Points on a hilly landscape, in no order, each with its height.
From any point a climber steps to the highest of the 2 points nearest to it. It stops when none of these is higher. Distance is the straight distance between rows; heights are no part of it.
j840 (h 34.8): [165 141  93 110 114 192 141 151 109 125 178 172 125 140 115  89 120 201
 128 137 139 125]
j648 (h 59.4): [ 72 120 143 141 179  92 113 116 104 122 105 112 126 110 138 163 203  98
  94 131 107 157]
j239 (h 41.2): [137 116 131  89 134 153 116 180 125  96  85 157  94 110 107  76 129  99
 166 129 148 167]
j437 (h 42.9): [129 107 138 138 157 132 136 118 132  94 140 154  68  85 120  84 139 133
 111 140 125 119]
j162 (h 53.7): [154 152 119  97 127 111 160 131 167 109  77 183 140 126  66 121 136 146
 129 149 104  84]
j293 (h 45.7): [ 99 109 124 160 130 117 148  98 161 155 194 136 101 102 130 180 170 141
 119 137  86  96]
j336 (h 42.5): [126 137 139 197 170 147 112 122 135  72 128 124 120 129 156 131 154  95
 127 149  85 186]
j637 (h 74.6): [105 149 127 153 160 127  80 152 117  65  95 113  96 180 150  75 145 126
 105 108 132 183]
j653 (h 2.8): [ 78  98  99 151  99  79 122 132 165 183 130 136 100  92 138 152  99 177
  88 134 163  72]
j899 (h 54.0): [ 90 129 166 146 155 110 155 108 139  83 136 116 117 109 115 145 191  85
 103 149  81 154]
j347 (h 62.4): [164 157 102  94 149 106 172 116 136 113  87 151 152 151  80 129 147 132
 165 118 122  80]
j955 (h 34.9): [150 130 147 160 154 151 147  93 128 104 172 145 109 126 151 171 125  92
 169 144  73 139]
j761 (h 14.2): [ 62  94 101 142 135  79 162 135 132 208 109 125 105 103 139 140  88 108
 113 137 163 155]
j993 (h 15.8): [ 82 115 102 155 132 112 126 131 138 201 144 149 159  65 126 157 133 104
  79 158 100 153]
j87 (h 10.8): [131 165 154 138  99 138 154  98 165 104 131 144 156 100  76 139 138  94
 115 169  73 120]
j467 (h 58.7): [117 106 156 155 143 124  95 148  95 117 114 109  81 125 101 111 109  85
  98 118 119 144]
j933 (h 48.2): [132 150 101  97  81 165 142 173  93 161 195 100 173 161 122 118 106 223
 111  99 155 126]
j827 (h 17.4): [138 140 122 115 137 124 131 149  94  94  87  97 105 178 116  89 129 113
 133  82 151 131]
j883 (h 48.3): [111  79 138 193 147 117 104 142 113 165 129  91 103 109 115 145 113  79
 100 102 120 144]
j736 (h 81.4): [162 141 144 139 108 151 188 198 112  92 144  96 130 122  78  84 120 142
 171  82 184 139]
j846 (h 22.3): [123 130 102 121 156 104 132  86 133 140 128 105 148  96 161 128 162 106
  88 120 139 108]
j693 (h 38.5): [ 97 129  79  88  99 120 115 169 101 159 127 155 138 152 125 132  53 135
  80 114 116 106]
j750 (h 12.5): [ 94 122  89 151 108 118 127 130 163 183 167 157 162  81 142 183 127 139
  68 167 101 124]
j16 (h 32.5): [187 167 120 153 127 159 157 157 126  99 114 107 131 111 120  74 187 132
 135 100 158 154]
j499 (h 15.9): [134 152 131 127  99 181  78 116 122 187 167 122 159 130 169 122  91 200
  99 152 160 104]
j74 (h 28.4): [153 171 124 142 136 134 125 136 115 107  96  98 148 134 129  81 221 123
  92  91 161 149]
j929 (h 81.7): [181 117 130 115 127 140 140 103 144 109 122 149 127 153  90 118  92 179
 176 130 133  81]
j35 (h 60.7): [ 79 110 157  96  66  91 109 150 146 168 114 104 148 165 171 147  30 204
 123 142 171  90]
j767 (h 46.4): [152 132 139 160 153 148 117 143 128  81  94 144 125 117 143 127 148  75
 172 156  91 206]
j332 (h 30.5): [129 143 139 159 131 142 154  70 139 154 184 133 148 137 147 207 119 104
 145 146  71 118]
j870 (h 35.8): [127  96 133 163 147 134 109  97 127 165 162  75 115 144 192 160  96 112
 137 109 166 121]
j496 (h 67.1): [186 107 142 115  95 155 159 149 128 116 140 106 136 169  71  91  96 191
 181 100 159 106]
j969 (h 61.9): [158 132 125  83 123 146 158 130 187  80 124 161 135  84 112 112 146 122
 185 147 137 117]
j401 (h 23.7): [119  85 170 153 130 140 107 120 114 128 179 113  45 134 136  98  93 137
 104 109 133 105]
j722 (h 7.5): [ 80  91 116 135 110  79 135 137 144 199 117 116 108 102 127 139  67 131
 104 123 166  94]
j349 (h 41.7): [113  75 131 187 141 114 109 114 134 189 158  96  92 113 137 150 118 106
 114 105 137 116]
j677 (h 59.9): [118 134 126  76  54 144 115 185 123 164 157  95 194 180 150 126  81 228
 108 114 141 119]
j529 (h 53.6): [ 62 103 113 135 180  88 107 129  90 165 100 106 121 105 149 163 169  83
  92 129 131 167]
j532 (h 28.5): [161 105 151 147 137 150 120 102 123  95 156 104  83 157 156  99 114 143
 135  99 152 108]
j775 (h 13.7): [121 160 120 113 122 118 150  91 150 121 142 153 147  95 103 146 152 123
  93 156  80  86]
j132 (h 70.8): [197 124 132 143 113 171 167 170 127  95 129 105 133 139 106  92 121 143
 202  94 175 140]
j310 (h 39.8): [159 147  93  99 121 181 147 136  84 139 184 129 140 161 138 113 122 214
 142 105 144 119]
j291 (h 62.2): [188 112 118 146 121 166 126 168 160  82 104 106 142 125 125 107 123 121
 220 101 169 156]
j333 (h 38.2): [ 96 103 103  99 158  81 123 113  99 135 101  94  99 136 148 137 112 107
 117  93 153  96]
j991 (h 40.3): [149 152 169 116 124 103 101 138 120  89  59 164 138 143 110 132 200 111
 163 143 133 196]
j137 (h 39.1): [131 108 133  90  64 109 111 145 127 150 132 108 157 181 100 118  57 192
 126  95 134  61]
j343 (h 29.4): [ 87  93 118  93 127  91 127 123  95 134 154  85 106 155 190 122  75 108
 121  79 150 107]
j794 (h 40.2): [131 118 138 146 141 111 123  84 147 154 154 147 106 120 130 170 120 158
 132 141 113  59]
j419 (h 53.3): [153 123 122 154 135 149  84 179 157  76  78 131 129 138 140 107 132  93
 200 130 142 195]
j866 (h 65.0): [156 136  98 118 143 149 146 130 116 134 132 189 134 134 108 154  95 131
 153 146  89 114]
j8 (h 48.6): [110 109 157 109  84 112  87 128 128 161 137 103 125 172 125 136  48 188
 126 111 145  50]
j92 (h 45.3): [140 159 183 107 106 111 118 122 125  77  86 154 152 113 106 122 219 105
 129 172 119 200]
j733 (h 46.1): [ 68  99  99 117 170  73 121 123  98 149  97 104 100 130 164 158 134  79
 107 101 144 135]
j342 (h 25.1): [137 168 124 117 147 121 137 103 121 101 109 104 149 109 143  96 206 111
  85 115 114 124]
j841 (h 27.9): [175 171 101 110 117 177 203 151 147 108 163 148 163 102 121 114 178 137
 189 140 131 156]
j938 (h 52.5): [129 136  97 109 145 132 120 142  94 141 110 157 116 156  98 129  84 113
 112 122 106 110]
j478 (h 13.3): [131 137 126 145 105 136  85 113 153 175 159 144 148 110 164 153 104 187
  81 167 142  92]
j428 (h 17.9): [ 99 154 130 110 146  82 155  94 140 126  95 138 147 126  89 171 166  99
 110 141  74  89]
j549 (h 8.0): [164 180 126 134  89 154 163 108 162 118 122 172 178 121  84 148 119 106
 156 169  68 124]
j442 (h 28.1): [ 80 118  71  94 127 118 123 154 110 181 134 146 140 123 156 142  63 107
  84 135 139 141]
j789 (h 32.1): [156 111 132 149 142 135 103  96 119 126 151  80 115 158 180 120 101 120
 115  92 158 114]
j988 (h 49.5): [ 84 149 187 116 121 117 132 108 128  67 110 127 133 109 117 141 213 107
 111 181 106 193]
j303 (h 19.9): [141 126 127  99  99 125 134 144  99 123 121  90 124 167 103  79 106 113
 115  63 142  98]
j539 (h 36.2): [184 146 120 141 120 171 140 130 116 109 135 139 118 105 119  63 150 128
 124 122 136 148]
j448 (h 73.3): [103 112 181 177 156  95  55 129  94 105  78 126 121 158 109 132 174 121
  98 129 127 185]
j949 (h 30.1): [125 146 119  98 154 108 107 116  79 151  75 136 140 135 114 139 173  94
 112 117 115 126]
j658 (h 40.1): [146 108 135 134 125 113 102  86 134 158 130 126 123 146 122 141  76 166
 124 119 149  45]
j56 (h 11.1): [ 99 131 117 156 110 132 106 128 166 195 174 155 148 101 173 198 129 181
  87 176 122 104]
j595 (h 19.2): [166 134 115 137 106 181  96 101 104 175 174 118 153 134 158 118  93 151
 121 132 141 116]
j445 (h 26.6): [138 134 117 160 122 141 126  80 145 201 165 127 171 116 157 194 114 108
 123 150 103 109]
j694 (h 32.9): [145 110 105  81 121 169 162 181 106  92 132 152  93 149 108  89  99 117
 179 113 137 162]
j834 (h 23.0): [166 138 119 157 125 153 106  89 117 163 159 126 167 109 153 139 115 103
 117 130 103 125]
j388 (h 33.0): [148 159 135  96 141 122 136 178 118 106  58 148 129 143 108 124 195 121
 189 118 163 172]
j706 (h 30.8): [186 148 107 113 111 191 164 143 136 111 187 155 148 110 126 101 154 180
 178 140 149 145]
j576 (h 71.9): [177 127 138 118 147 123 168 104 145  94 101 138 124 148 106 121 128 134
 190 114 122  83]
j255 (h 73.4): [138 127 112 127 137 157 142 129 152 117 155 209 117  97 115 153 109 126
 152 178  79 135]
j2 (h 28.9): [142 117 113  81  98 120 136 151 103 140 131 106 147 179 103 106  75 154
 122  81 136  82]
j650 (h 40.6): [105 138 109  89 161 105 116 142  65 142  79 151 101 161 103 138 113  87
 113 105 107 116]
j525 (h 80.6): [ 99 147 139 180 156 121  50 134 118  90  83 133 128 171 133  96 165 131
 111 132 129 201]
j850 (h 24.5): [ 80  88 150  89  97  98 127 128 118 154 179  91 127 149 193 104  63 116
 125 103 159 112]
j849 (h 17.2): [ 89  93 117 147 141  89 165  83 171 201 159 105 125 106 181 170 148 132
 139 139 156 125]
j369 (h 53.9): [125 160 163 131 102 136 146 106 181  41 105  97 140 108 122 119 166  78
 150 159 110 173]
j697 (h 25.2): [141 158 128 100 136 135 150 181  91 101  77 129 102 167  92 104 167 130
 164  89 163 146]
j581 (h 19.4): [101 113 102 121 147  88 144  83 155 179 152 115 136  98 175 151 125 140
 117 138 171  88]
j124 (h 71.4): [103 122 149  70  56 109  97 175 139 148 125  95 177 168 168 137  61 233
 103 133 150  95]
j719 (h 50.9): [122 159 171 171 127 118 109 111 177  45  83 104 158 129 131 105 185 108
 137 157 108 182]
j965 (h 39.7): [163 122 138 155 133 158 119 109 128 112 158 151  96  88 121  82 116 124
 114 142 122 132]
j577 (h 38.7): [141 122 122 178 176 133 121 112 108 110 147 126 109 143 158 157 125  97
 137 128  87 146]
j728 (h 57.2): [133 148 156  86  99 147 150 110 191  63 127 111 146  87 117 128 149  89
 168 158 119 147]
j583 (h 68.7): [107 109 166 171 170  95  90 133 103  96  69 122  82 136 111 131 149 101
 115 124 117 154]
j169 (h 66.5): [152 117 110  90 119 169 139 145 165  97 149 181 124  81 128 114 115 122
 176 164 121 137]
j406 (h 22.7): [105 160 157 108 132  92 120 103 106 136  80 155 153 130  79 171 181  96
 110 148  75 125]
j716 (h 21.1): [ 86 117  91 129 145 116 127 133 114 199 123 133 142  91 149 138  96  84
  84 144 148 164]
j295 (h 48.9): [112 113 147 108 141 128 120 151 104  98  95 148  66 114  96  69 121 109
 114 131 130 135]
j669 (h 50.1): [ 92 109 143 152 149 108 162  98 155 117 167 120 110  94 119 164 176 104
 116 129  80 123]

Where does a climber stop that starts at each point below?
j343: j648
j775: j255
j750: j255
j706: j124
j870: j525
j369: j255
j388: j899
j722: j255
j577: j736
j499: j736
